Points on a hilly landscape, in no order, each with its height.
A ball rolls from a point to whichever of its 2 nearest points has the largest drop for the distance, and stops where none of them is lower. Distance is the straight distance between rows; heights are no part of it.
k683 height 692: [-10   1   1 -24  21  53  -1 -12   8 -14  34 -17  15  15  23  11  39  21
  -1   6  27  39 -23  -8  30 -15 -35  13  -9  24   4  -7  33 -23  34  25
  -2  -8   4 -45  14  12   8   4 -54]
k627 height 541: [ 13  -3   6  -2  -1 -25  -6  -4 -16 -21   9 -29  -7  22  41  43 -32  15
  27   7  -8  33 -10 -13  25  17  -9   6   3  13  18  -6  16 -15  19 -16
  -9  16  11 -31  34  -5  -7  13   1]
k108 height 410: [ 17   3  -3 -10  25 -21  27  11  -9   4 -28 -36 -20 -10  18  14  21 -16
  34  11  -7  12  10  -8  37   9  32 -11  -1  11  11 -12  -3   8   0  -6
 -34   1 -26  -4 -13  10 -13 -11  27]
k509 height 209: [-46  -8  13 -10 -29  -1   6   6  -3   1  20  -1  49 -31   2   1  -3  15
  24  -1  32 -36  -7  13 -18 -52   1  11  -3  -6  -7  30  -3  29 -17 -12
  19  29 -12  29   2  29   3  -3  16]
k526 height 424: [  3  28  26 -16 -57 -17   2  -8  36 -11 -20   0  18 -28   6  13  17  -2
  22  -3  15  23  19 -25  36 -35   5  -3 -49 -44 -22  11  28  -6  15 -24
  25   8  17  24  10 -12 -10  -3  34]
k730 height 551: [ 16  -1 -17  13  33 -27  29  -3 -25  -6  -5  -6 -34 -29  14  34   0  22
  41 -15 -17  25 -33  -4  37  25  14 -20  24  15  31 -25 -15  33 -17 -20
  -4  15  -6   1   0 -17 -31   9   6]
k948 height 392: [  2  -7 -18  -8 -33  -9 -47 -11  -8  -5  19   5  -4 -10  20   7 -31  17
  29 -22  24 -17 -12   0 -29 -33 -15  30  -6 -23  24   4  15   1  -3   1
  16  42  -2  -6  15  34   7   5  15]
k234 height 372: [ -3  -2  -5   3  -1  13   2  -8   2  -3  -1  -1  17  10  26   8  20  20
   0   7  -9  29  -7 -18  -8   0 -12  12   1  19  15   2  22 -18  16  30
  -6  26   3 -15   5 -21  -4  -6 -22]
k703 height 294: [ 38  25  21  -7  -4 -22   6  -1  14  -1 -15 -14 -12  20  12   1  -5 -11
  10   8  -1   9  51  -3  40  29  24 -15  10 -22 -26  -5 -22  -3  25 -34
  -6 -20   5 -31  22  16  16  -6  -5]
k996 height 409: [ 10  22  11  -3   8  33  13  -8   0  19   1  35   0 -44  -2  -8  45   6
 -25  16   9  15  -3 -32 -11 -14 -21   7 -27   3  12  -9  32 -22   4  31
 -11 -14   7 -15 -15 -55  18  11  -8]
k930 height 674: [  9  33   1 -20   2  28   0 -20  26 -17   9 -27  27  32  16   5  29  -9
 -31   6 -17  39  37  -1   6 -26 -11  14  -9 -14  -7   7  24 -40  31   4
 -13 -12  13 -58  17  16  10   7 -37]
k760 height 357: [-18   7 -31 -11  29  10  29  17  -4  15 -12 -26  21 -25 -11  -7  38 -33
   3  15  -4 -29  23  29  32  -4  21 -27   1   5   8   5 -21  15 -22  -6
 -29  22 -18  21 -16   1 -13  14  30]
k848 height 102: [ -1  -2  -6   1  14 -18  -6 -11  16 -11  12 -11   0  66  15  20 -15   7
 -26  -8 -18  33   4 -17   8  34   0  13   6  16 -12   1   6 -12   4  17
   3   2  16 -23  17  11  -1  -7 -33]
k864 height 665: [ 16 -32 -17  12   3   4  -4  -3 -15 -15  10  35 -47 -23 -34 -41 -39   1
  -3 -27  -1 -27   2 -18 -48 -22   3 -13  24 -13  22 -20 -35   2 -31  -8
  15 -45 -27  29 -16  33  32   2  18]
k3 height 685: [  1 -28 -16  -4  -5   8   6   1 -22 -17  13  27 -33 -14 -27 -22 -49  13
 -17 -23   5 -17 -29 -30 -80 -19   3 -20  -9  -9   7   0 -29  19 -31   3
  -2 -27 -13  14 -24  29  25 -37   4]
k672 height 601: [ 21 -21 -23   1  57  -4  16  26 -23   5  -4  -4 -54  23  -5 -23 -30 -11
 -14  28  -1  17  -9  -3   1  59  -2   1  34  12  18  10 -20 -23  13 -13
 -41 -48 -19   7   2 -12  -3  16  -9]
k77 height 388: [ 14  38   3 -15  -7  34   9   7   8  14 -21  13  13 -13 -14   0  61  -5
 -16  42   6  17  11   0  14 -21 -17  -2 -21   6  -8   8  31 -28  12  32
 -16  -3  19  -4 -28 -57  12 -15 -12]
k412 height 202: [  9  -1   3   0  -5   0   2 -16   8 -23  12   3 -17  32  21  27 -32   1
 -21 -18 -24  19  21 -23 -23  25  -4 -10  -3  -8  -2 -14   3 -31  14  23
  -6 -16  -4 -42  29  32  26  -5 -26]
k44 height 271: [-35  22  11 -10  -3  -1  16  15 -16  20  12  -2  27 -28  -2  10  28  -5
  22   5  -3 -31  -3  11  -7 -11   3 -11  -6   0  -3  20   1  34 -19 -14
  10  37   3  15 -12  -4  -1   1  13]
k507 height 566: [  3  -5  23  10 -48  18 -24 -33  25  21  15  12  25   7   0   1 -28  21
 -15  16  38 -21  -7  14 -56  -8 -14  26 -35 -18 -37  30  54  -7  -2  -1
   3   2  -7 -13  -6  25  16 -16 -15]
k388 height 624: [-25   4 -17  43 -56  31 -16   5  24 -24  13 -25  59  36 -21 -17 -20  -7
 -45  16 -22  10  15  20 -17 -35   4  44   7  -3 -12  37   9 -33  17   8
  10 -18 -15  -3  11  15 -20   4 -25]
k314 height 615: [  1  13 -10 -31  -1  12 -45 -50  21  -9   1 -17  28   2  13  -2  -7 -13
   4 -25   3 -16  20  17 -34 -55 -28  28 -23 -35 -14   3  34 -29  10 -14
   3  17  -5 -24  32  70  14  12   5]
k545 height 201: [-11  20   9  -8  -2 -13   5  13   5  28  -9 -13 -20  -9 -30  -9  13 -19
   8  -4   0 -33   9   7  18  26  30 -29  -3  -4 -36   9 -23  28  11 -27
  17 -10 -11   5  -8  20  16   6  19]
k495 height 619: [  3 -17  -2  25  -7  12  16  11 -30  -2   4   7 -29 -65  -2  41  20  34
  45 -37 -30   0 -33  -8  30 -13  20 -30 -12  15  31 -23   8  32 -13   3
  -5  49 -23  27 -33 -23 -28   0  28]
k556 height 496: [ 34  -1 -32   9  -4  -3 -15  -2 -19   3  -4   9 -49 -11  11  -1 -25   5
  27 -23  14  -7  -5 -19 -21  -2   9   3  13 -11  36 -23 -15   1  -5   0
  -7 -18 -25 -17   1  30  20   0  23]
k753 height 438: [ 13   5   0  17  16  31  19  26 -35  14  -2  31 -14 -47  -1   1  24  12
   0  32  -7  17 -10 -28   0   5 -13  -9  -5  12  31   4  17 -22  -9  17
 -34  -5   9   5 -27 -81  10  12   3]
k483 height 396: [ -4  15  34 -19 -38 -18 -10 -24  42 -12 -23  -8  16   6 -11  12  -6  -6
 -14  -6  -2  27   3 -31   3 -31  -8   8 -41 -29 -30   6  27  -7   0 -11
  21  -2  28 -14  22   0 -10 -17  18]
k940 height 333: [  7 -20 -10   5 -33 -19 -30  14  -9  -3  21  13  -1  -6  12 -24 -49   7
  25  -3  14 -28 -12   5 -38   2 -10  11   8 -34  24  15   1 -11  20  -3
  22  15  -7  11   6  30   5  14  26]
k17 height 451: [-43  -1   8  -8 -16  27  16  28   1   4  -1  11   0 -22 -23 -28   1 -23
 -20   3   6 -45   7   8 -37 -27   9 -18  20   6 -13  -6 -45   8  -7   2
   1 -36 -22  28   7  32  21 -12  -3]
k521 height 423: [ 13  15   1 -11 -42 -25 -34  15 -17  -9   5  -3   8  -3   8  -8 -17  -8
  22  30  20   6   5   7   6  19   0   0 -12 -33 -15  51  31 -12  24 -16
   8  15  28   7   9 -38   1  14  27]
k879 height 583: [-13 -18  15 -17 -26  29 -31 -37  34  19   9   7  20  19   7  19 -16  39
 -25 -27  16 -38 -11  25 -60  -7 -24  22 -30  -2 -13  19  47   9 -22  32
   6   9 -13 -18  -2  41  24  -1 -12]
k840 height 312: [ -5   8  16   8   2  21 -12   6  23  42  -4   8   1  -9 -27 -33  24 -28
 -43  12  18 -35   2  20 -17  15  -1   0  -2   7 -36  12  -9   9  13  12
   4 -21   5  11 -33 -17  21 -15  -8]
k826 height 642: [  3 -22  -3  35  17   3  -2  12 -17   9   8  39 -26 -27 -39 -60  -4 -14
 -15  -5  13 -36  -6  -8 -42  12  -5  -5  22   3   4  -9 -43  -1 -18 -12
   4 -43 -18  42 -16  -4   0  13  24]
k739 height 355: [  5  20   9  -2   0   3  -4  16  -1  30  -5   4  -7  -3 -21 -35  16 -18
  -4  18  36 -28  -4  33  -5  24  19  -7  -4   1 -11  36   8  28  -5  -4
 -14  -8   8   0 -40 -26  14 -15  20]
k88 height 643: [  2  -2   2  26  25  11  10  23 -30  -6   0  16 -12 -61  -7  27  39  18
  20  -9  -5  -4 -23  14   2  -1   5 -18 -14  28  36 -15  17  21 -24  27
 -28  33   0  16 -36 -49 -22   3  24]
k458 height 132: [  1 -37   8  19 -28   3  -2  -9  18  29   5  29  15 -27   5 -16 -15  15
  10   6   9 -27 -21 -10 -22 -16 -19   6  19  -6 -26  -2 -16  -8  11   6
  49   6   1  16 -21  10  12   5 -23]
k782 height 330: [ 25  13  22   5 -15  -7  10   2   5 -25 -19 -19   6   7  16  29  16   2
  16  33 -18  38  15 -22  52  -5   6 -10  -5  -4  -9   0  -2 -19  17 -15
   1  -7  18 -15   9 -15 -16 -12  -9]
k298 height 651: [-42 -26 -15  12  -1   8  -7   8  30   5  14 -19  53  42 -22 -22 -20 -39
 -45  -4  21  -9  -9  55  -1 -18   7  29   9  41 -13   5 -20   6   6   3
 -13  -1   5  30   7  20 -29 -26  -4]
k35 height 600: [-11  -8   7 -34 -16  21 -26 -38  35  18   9  -8   7   4   1  -6 -23  11
 -16 -18   3 -33   4  18 -61 -29 -26  18  -8 -32 -17   9  34  -9   3  13
  12   8  -9 -32  18  58  22   5   1]
k944 height 386: [ 19 -15 -14  13 -35 -27 -42   9 -17  -4   5   8 -10  23  22 -11 -38   0
  28  20  28  -9  -8  -2 -13  25 -10  18  -6 -13  -3  26  18 -31  39  -8
   6  15   8   1  27   1   1  17   7]
k937 height 532: [ 17 -12  -5  14  10  43 -18  -5  11  29  10  15 -16  18 -12 -28   1  -2
 -29   2  25 -12  -1  -2 -43   8 -12  24  -1  22   5   3  16 -22  25  33
 -33 -33 -29  -7 -17   7  24 -16 -13]
k619 height 677: [ -3  -2  16  -2   4   6 -15   1  -9 -17  -2  12 -16 -25 -25  16   3   7
 -31 -32 -16  -4 -29 -22 -45  16  10 -21 -32  36  -7 -11 -12  35 -33  27
  -5  -3  18   4 -35  -3  -6 -43   5]
k620 height 703: [-21  -2  -4  -9  31  52  15 -16  -1 -26  33  -1  36  16  32  17  30  29
 -24  -4  21  40 -19   6  11  13 -25   8 -18  15  15  -2  42 -27  16  46
  -9   9  20 -36  12 -25   6  15 -80]
k53 height 631: [  5  45 -12 -20  -8  12 -21 -29  20  -8  15  -1   4  16   9  -4  12 -17
 -12  -9  11  -3  23   0 -36 -14 -18  23 -30 -25  -1   6  39 -21  19   0
   6  24   4 -43  25  23  17  22   9]
k441 height 550: [ -5   9   5   6 -24  37  -8   3  17  29  18  18  13  13  -5 -24   4   6
 -17  15  24 -31   9  29 -45  -5 -11  19 -12  -2 -19  23  34 -21  22  12
 -16  -3 -19  -2 -23  23  20 -18 -24]
k420 height 482: [ -5 -33   3   7  45  28 -16 -22  32   3  -9  24  -6   2  -9 -27 -11   8
 -43 -30  -7 -22   5  -4 -34 -12 -25  -7  27  14   0 -25 -18 -20  -4  38
  12 -36 -17 -13  -5  33  28  -4 -11]
k419 height 389: [-14   1 -31   0 -11 -10  32  32 -25 -20 -30  25 -14 -29 -23 -29 -18 -34
  -1   4 -14 -17   3 -22  -5   8  27 -32  14 -21   9 -28 -58  10 -22 -39
  -3 -38  -7  48  11   8   1  -7  17]
k791 height 632: [  9 -13 -27   6  28 -21  11  -2 -13  10   7  -6 -30   2   2 -16  10  14
  45 -26  16 -11 -13  -1  35   6  11  14  33   4  39 -37 -19  23  -1 -16
  10  -1 -18  -5   7  30 -15  28   6]
k630 height 288: [ -3  20  10  -4 -37 -24  -6   9   6 -27  -8 -20  18  28  -3   1 -40 -30
  -5   8  -7  -1  51  19  14  -6  19   8  -3 -19 -25  -5 -20  -1   8 -29
   0 -19  -3 -10  40  60  -1 -10  27]
k903 height 230: [ 21 -48 -10  16  -2   1 -18 -23  15  30  22  39 -16 -10   2 -36 -26  24
   0   0  29 -23 -32 -14 -44  -3 -29   4  32  -9   3   4 -17 -22  22  11
  27 -14 -10  12 -24  -7  11   7 -19]
k728 height 718: [-21  -1   5  -4  55  62   0 -20 -21 -14  32  -4  15 -20  15  21  28  49
  -5   3  32  22 -45  12  12  28 -26 -10  -1  45  25 -16  29   5  14  32
   1  15  23 -17  -9 -44   0  22 -73]
k829 height 408: [-12  17  -6  20 -15  25  13   8  16  -7  10  16  28  25   2   7  15  -7
 -45  10 -27   8   2  -1 -34   5 -11   1  -8  -4   1  17  35 -32  -2  35
 -11   2  16 -12  -1 -36   4 -16 -42]
k956 height 273: [-16  -6  17  -7  -7 -45 -12  -1   7  -8 -16 -40  33  63 -13   1 -25 -21
 -26   2  -4  10   7  35  39   7  14  28  -3  36 -20  -3  -2  14 -12  -5
   0  12  16   9  25  11 -37  -7   9]
k590 height 397: [ -7  16  -6  -6   7  16   9   2   2  -6 -20 -27  14   0   5  12  45 -28
  27 -22   6   3  19  10  44 -23  26  -4 -18   4   8 -13  -6  17 -11  -6
 -20  22 -28  12  -4  21  -9  -4  25]
k421 height 475: [ 17   3  -4  18  -6  25   7  15 -37  15   9  36 -28 -47  -7 -22   4  -6
  13   5   6  -9 -13 -25 -32   3   6 -11  -5   1  17  -1  -3   2 -12   4
 -10 -13 -15  12 -27 -34  19  -3   2]
k539 height 453: [ 17  -2  -1   1 -23 -15  -8  -7 -12 -10   2  -4 -23 -19  18  17  -9  12
  40 -31  -6   2  -1 -20  -3 -25  14  -4  -1 -15  33 -14   2  14  -4  -2
   5  20 -20  -5   9  35  10  -7  27]
k59 height 683: [  8  10   4 -19  -1  48 -16 -32  23  -9   6 -21  26  25  15   8  43   9
  -7   4  17  32  13   8  23 -32 -34  29 -14   2 -26  13  33 -29  35   2
   3   1  -7 -29  15  29   5  -4 -49]
k276 height 506: [ 19 -18   9  24  20  34 -13  -1  -9  19   7  34 -29 -24 -10 -27  -8 -11
 -26  -3  20  -9 -12 -24 -45  19   0   2  -8   8   9   1  -4  -9   6  14
 -12 -39 -13  -1 -31 -25  30  -4  -3]
k520 height 588: [  0  -9 -13  -2  56 -13  -7 -12 -10   5  13 -10   7 -23 -14   1  51  10
  13 -43   1  -5 -12  18  53  21  16  -4  12  21  18 -32  -1  53 -17   3
  -4  45  -1  19 -29  -6 -34  32  16]
k124 height 540: [ 26   8 -24  14  25 -24  -2  -9 -34  -2  16   4 -72  13   4  -7 -34   7
  14 -18   2   6 -16 -11  -9  33   1   2  14  -2  38 -21 -21   6   4 -16
 -11 -12 -23 -13  22   2  25  14  16]
k808 height 432: [  5  25   4   3 -40  19  10  16  -1  -7  15  16  34  18   4   6  16  13
 -17  46 -20  14   9  -5 -19   4 -17  17 -14 -24   0  34  51 -47  15  16
   0  14  42  -4  -2 -55   3   1 -42]
k957 height 599: [-12 -20  14  24 -48   2  -1  13  -7  -4  -6 -27  35  18  -1   7 -20  -4
 -12  39 -15   5  -2  18 -10  -5  13  25   3  15 -28  37   6   2   2  -3
  -9   2  -1   6  -3   9 -23 -27 -10]
k462 height 203: [ -3 -10   4  -1  34 -29  -2  -1  -3   1  -8 -25  13  53   8   8  -9 -16
 -19  12 -25  11   7   6  29  29  11  16  17  27  -8  -7 -19  -1  -2   3
   5   6  13  -2   9   2 -21   0  -8]
k243 height 457: [  5  -6  14  -1 -40 -27   3 -14  23   3  -9  -5  12 -22  -6  21  14  21
  52  -9  25   0   2 -28  59 -16   9   7 -16 -35 -19  -7  17   2  13 -39
  37   7 -11  26  -7  -2 -15  29  25]
k645 height 544: [ 15  19 -16 -23  67 -40  14  17 -17   5  -9  -3 -32  49 -19   4 -22 -19
 -15  -2 -24  11  14  12   3  54  -1 -11  15   5  25 -27 -36  18 -41   0
 -21 -17  22  -4   7 -38   1   9   5]
k565 height 317: [  2   4  -5   9   2   2  10  -7   7   6  14  23   4 -22  17 -11  26   8
  15 -15 -13  -2 -19 -26 -14  -4 -11  -3   7  -2  27 -15   1  -7   1  16
  26  17  12   1   2 -20   7  17  -4]
k41 height 364: [ 29  26  21  -8 -22  13  15  18   3   6 -19  -6   5  25  -2   7  37  -8
  -7  39 -22  36  26 -14  30 -15   4  -1 -18 -19 -12  19  19 -34  30   1
 -14 -22  17 -25 -16 -41   5 -16 -24]
k540 height 737: [-15   6  10  -2  53  17  -7 -10 -19  -4  26  13   4 -14  24  23  23  40
  10 -23   0  33 -39  10   9  13 -28 -17  10  26  26  -6  12  12  -1  29
  18  31  31 -15  14 -51   3  23 -30]
k151 height 648: [ 20  54  -8 -25  29   6  -9  -1  16 -14  19  -7 -23  33  17 -18  17 -18
  -6  -4  23  14  24   2  -3  12 -17  11 -13 -40  18   1  15 -22  36   2
 -22  -4  20 -46  31   1  28  25   8]
k860 height 274: [ 28   6  14   9  12 -13  15 -11  -1 -12   5   4 -39  19  24  20 -17   6
  -5  -2 -23  25  14 -28  11  43  10 -24   1 -11 -12 -11 -29 -18   9 -18
 -10 -30   5 -43  21  15  26 -10 -30]
k568 height 322: [-32  10   6 -15 -42 -34  25  37 -10 -32 -25 -19  18   8 -17  -3 -46 -42
   3  11  -8   2  19   9   6 -17  35 -16   5  -7 -17  -4 -43  25  -7 -39
  -4 -18  -5  26  42  46  -3 -23  23]
k982 height 629: [ 11  -2 -25  -3  48 -37  20  -4  -7   2  -2   7 -23 -10 -13   1  46   3
  29 -31  -9 -16   0   1  52  27  24  -6  10   1  34 -41 -18  32 -20 -34
   9  -3   3  11 -11  -3 -27  51  10]
k827 height 476: [-26 -25   6   5   8  39  -7   6  25  12  -2  22 -30  -9 -26 -30 -35  -8
 -47 -12  -4 -41  16  -4 -55 -15 -11 -20  26   1 -13 -16 -35 -19   3  20
   7 -54 -15  18   7  35  21  -5  -4]
k654 height 459: [ 21  35  -8 -11  35 -37  11   6  -7   6 -21  14 -28   4 -21 -11  21 -16
   2 -22   3   6  14 -22  29  16  16 -24  -1 -17  13 -20 -29  25 -27 -19
   8 -16  15  15 -11 -29  -1  -8  23]
k642 height 325: [-23   5  32  -5   4 -20 -28 -25  18 -12 -12 -34  46  49   0  25  -8  -4
  -7   3   7  34  13  21  34 -22  -2  35 -24  27 -38  11  20  25 -14  -5
  23  23  24   2  11 -12 -32 -12  16]
k373 height 412: [-13  -4  -3 -12 -12  25  -7 -31  17 -14  -5  12  19  -2  29  19  -4  22
 -10 -24 -12   6 -14 -10 -36 -32 -23  13 -15  -8  27  -9  40 -33   1  41
   0  24  -8 -19   2  23   8 -20 -20]
k697 height 502: [ 11  36  -1 -36  34 -53  17   9   2 -10 -13  -1  -6  38 -13  -7  -4 -35
  -7  -4 -16   3  34  -1  25  20   6  -8   9 -19  18 -25 -33  11 -39   2
   2 -10  37  -2   2 -30   2 -11  26]
k145 height 370: [ 24  -4  11   1   0 -37  29   7   2 -17 -29 -24  -5  -5  27  29   8   7
  36   7 -17  33  14 -15  63   7  26 -17   0   1  10  -9 -11 -11  -3 -23
 -18  -1   8  11  -3  -6 -33 -17  17]
k425 height 503: [ 13  14  -1  14  -2 -36   6   1 -22 -21   5  -5 -28  -2  39  24 -19  20
  48 -11 -10  11 -13 -15  30  14  10 -12  12  -1  23 -27 -16   6  -1 -13
   7  18   1 -19  23   3  -1   7   6]
k970 height 130: [-18 -40  10 -13 -35  10  -6 -12  10  33  19  22  36 -48  -7  16  -6  37
  14 -20  29 -52 -15  22 -22 -55  -9   5  10 -10  -9  16 -13  30 -24   0
  26  14 -12  18 -29  40  11  10   4]
k11 height 576: [ 18 -12 -24  -8  85 -31  13  22 -27  -7 -26  -1 -40  14 -17  -1 -14 -20
 -13  18 -21  12   8   1  -2  68  -8 -10  20  32  25 -12 -36  -5 -32  -9
 -54 -37   0   6   4 -40  -5  27  16]
k771 height 405: [  6  25 -11 -24  29 -15  -5  14   6  25   2   0 -30   9 -14 -38  30 -22
  -2  -9  24   4  10   4  20  17   4   5   9   1  11  10  -6  22   2  -4
  -6  -3  11  -5 -19 -41  -2   0  31]
k486 height 352: [-27   5 -20 -26 -38 -26  40  38 -31 -25 -46   3   5 -12 -24 -21 -33 -27
  -7  12  12  -3  -4   3  24   3  43 -33   0 -24  -5  -7 -51  32  -7 -49
 -11 -44  -7  57  21  31  -9 -19  13]
k416 height 611: [-14  -1   5  32 -53  12  -3  19   0 -14  11 -22  46  29   0  11 -10  -1
 -15  48 -26  11  23  11   8 -11   7  34   5  -9 -11  44  13 -30  26  -3
   8   3  -1   4  15  -9 -21  15 -29]
k194 height 240: [  6 -23   0  22 -10  22   6  -6 -10  28  27  38   7 -49  25  -5  21  33
  26   4   4 -16 -32  -7 -15 -10 -30  10  28   1  17  -6   2 -15  13  14
  21  23  -3  -3 -16 -13  11  31 -28]
k761 height 320: [-15  21  -4 -28   5   3  20  22 -17  24 -11 -14  14 -10 -14   6  34 -25
   0  34 -11 -26  26  21  20  -6  19 -35   4 -12 -13   8  -8  13 -24  -2
  -2  12  13   7 -19 -37   7  -1  13]
k166 height 565: [  5 -19  11  10  -1 -25  13  -2 -28 -22  -3 -43  -1  35  41  63 -42  19
   9  22 -28  45 -11  14  38  37   2  19   6  34   0   9  33  -3  -8  -6
 -31  22  -7 -22  28  -8 -33  15  -5]
k904 height 253: [-13  15   6  -6 -18  -9   7  14   1   5 -21 -12  -3  20 -10  -2 -13 -33
  -9  23 -17 -15  45  15  24  14  31 -21   3 -13 -40   6 -26   8  10 -25
   1 -21  -2 -15  23  21  14  -2   2]
k758 height 698: [  9 -28 -11  15   6  -9  -3 -12 -22 -27   0  22 -29 -26 -42   1 -11  16
  -6 -47  -9   2 -28 -30 -43  -4   2 -22  -1  21   8 -31 -27  34 -55  13
  11 -15   0  14 -30  13   6 -30  11]
k611 height 584: [ -4 -30  -2  13 -18 -33  15   3 -10   2 -23 -40   4  25  18  18 -43  -3
  11  47 -28  23  -3  16  12  17  12  16  18  16 -13  25  11   0  -2 -20
 -14  10 -12   5  12   1 -40   4   4]
k235 height 29: [-10 -36  15 -11 -38   9 -18 -15  33  26 -11   2  25 -15  -5   3 -19  18
  -6   6  10 -40  -6  14 -19 -46 -21   0  12  -8 -39   6  -2   9   0   5
  39  -4 -16   6  -8  45  15   1 -10]
k719 height 524: [-19 -16   6   2  32   9  -6 -13 -12  -2  -1 -20  39 -24  36  26  44  18
  34   2   7   9  -9  23  46 -24 -23  10  -5  12 -23  14  19  24  -2 -15
  21  60 -10  32 -14 -19 -29   9   5]
k682 height 670: [-22 -23  -8  15  -2  -6  -8   0  28  16  -2   7   5  21 -21 -55 -21 -33
 -40  -7  29 -24 -15  23 -20  -2   4  15  23  20  -8   0 -38  -2  24  13
 -12 -23   5  32  10  20  -6 -19   0]
k443 height 425: [-31 -13  -8  -3 -24   2  29  30 -22 -12  -4  16  -7 -45 -21 -15 -20 -16
   6  -2 -11 -30 -10 -22 -11 -31  20 -25  14 -13  -3 -21 -36  14 -13 -14
   8 -15 -37  36  -6  33  21 -14   4]
k259 height 589: [  3  -1  -8   5  31   4  40  10 -12 -14   2 -15 -18 -39  22  41  18  22
  49 -29 -27  23 -10   1  53   2  19 -38   0   5  41 -22   7  17 -19 -13
 -24  43  -4  17 -14 -34 -34  26  27]
k171 height 661: [ -3   4   9   4  15  10  -6  14  -5 -10  -6   2  -4 -24 -15  24  29   5
  -9   4 -15   5 -20  10  -8   9   8 -14 -25  35   0  -5  13  15 -24  42
 -18  24  11   5 -35 -27 -13 -40  11]
k491 height 620: [ 16 -26 -14  21  33   1  -6  15 -15  16 -14   6 -49  -1  -8 -46 -18 -12
 -10   7  -5 -10   5  -9  -2  30   7  -5  26  11   3   1 -37  -4  17 -13
 -13 -47 -23  23  -7   3   6   4  14]
k114 height 454: [ -1  20  14 -13 -37 -25  -2  28 -15   0  -7  10   2  -6   2   5 -16   2
  23  17   1  11 -13  -2  -6   2   2 -12 -19 -27  -6  45  21   9  -9 -17
   5  23  37  30   0 -59  -8 -14  32]
k514 height 365: [ -4  30  33 -13 -22 -25 -21 -15  25 -18  -3 -23  25  35  -1  25  -6 -10
  -4  16   2  29  35   4  19  -1  -3   6 -21 -12 -35  25  22   1   3 -17
  15  16  39 -21  17 -21 -10  -8  19]
k261 height 266: [ 14 -10   2  15  14  -4 -10   2  13  26 -19   0 -18 -19 -32 -15  13 -27
 -29  17   1 -29  -7   2   2  26   8 -25   2  15 -55   2 -33  15  11  -2
  12 -27   1   6 -29   0  -1 -11 -11]
k79 height 495: [ -8  -3  16   2   1 -14   2 -14   0   5  -1  -3  19 -17  17  24  16  21
  47   2 -10  -2  -6  -1  46 -10  -4   6  -1 -13 -10  -3   0  10  -5 -21
  39  45   5  18   9 -12 -22  13  13]
k678 height 452: [ -7 -32  -1 -10   9  23 -24 -28  32   8 -10   7  -3   8  13  -6  -4  16
  -3 -26 -11  -1   0  -4 -18 -33 -17   4  10  18  -6 -19   6  -6  -3  35
  17  -6 -22 -32  -4  38  13   0 -26]
k752 height 587: [ 23  10 -23  15  33 -33   9 -11 -18  -9  21  27 -56   0  -7 -15   6  18
  23 -44   7  -4 -15 -22   6  17  -1   0  28 -14  46 -39 -17  12  -2 -27
  13 -22  -8 -15  20   9  -4  33  -3]
k99 height 458: [ -2  11  16   0 -38 -12  10  19  -4   6   8  17  23  10  -1  24  -8  21
  -4  34 -15  12  -8   0 -24  11 -25 -12 -15 -18 -18  43  35  -9  -8   2
  18  21  49  19  -4 -64  -5 -17  -7]
k928 height 664: [  5  40  -5 -23  23   0   4  -3  24 -14 -16 -11   3  31  19 -18  28 -33
  -9 -14  -4  34  38  -8  21  -4   8  -1   3  -4   7 -16  -6 -18  21   5
  -6 -20   9 -40  26   7   9   3 -12]
k369 height 552: [-12 -28   1   9  31  -3   3 -12  -4  15  -1 -26  20 -32   5  26  25  17
  30 -13   7 -17 -24  36  27   6   7  -7  -3  34 -11   0   5  36 -21   2
  -5  60 -21  24 -28  15 -40  10  22]
k558 height 636: [-24 -10 -13  33 -19  12 -11   4  19  -4   8 -15  44  57 -24 -22 -23 -26
 -54   6 -27  10  14  26  -6  -9   2  35  19  19  -8   7  -4 -22   5  19
  -7  -5 -13   7  25  20 -20 -15 -22]

For each start below, name the point where the ball stops.
k930: k782
k719: k848
k99: k235
k507: k782
k826: k545
k678: k235
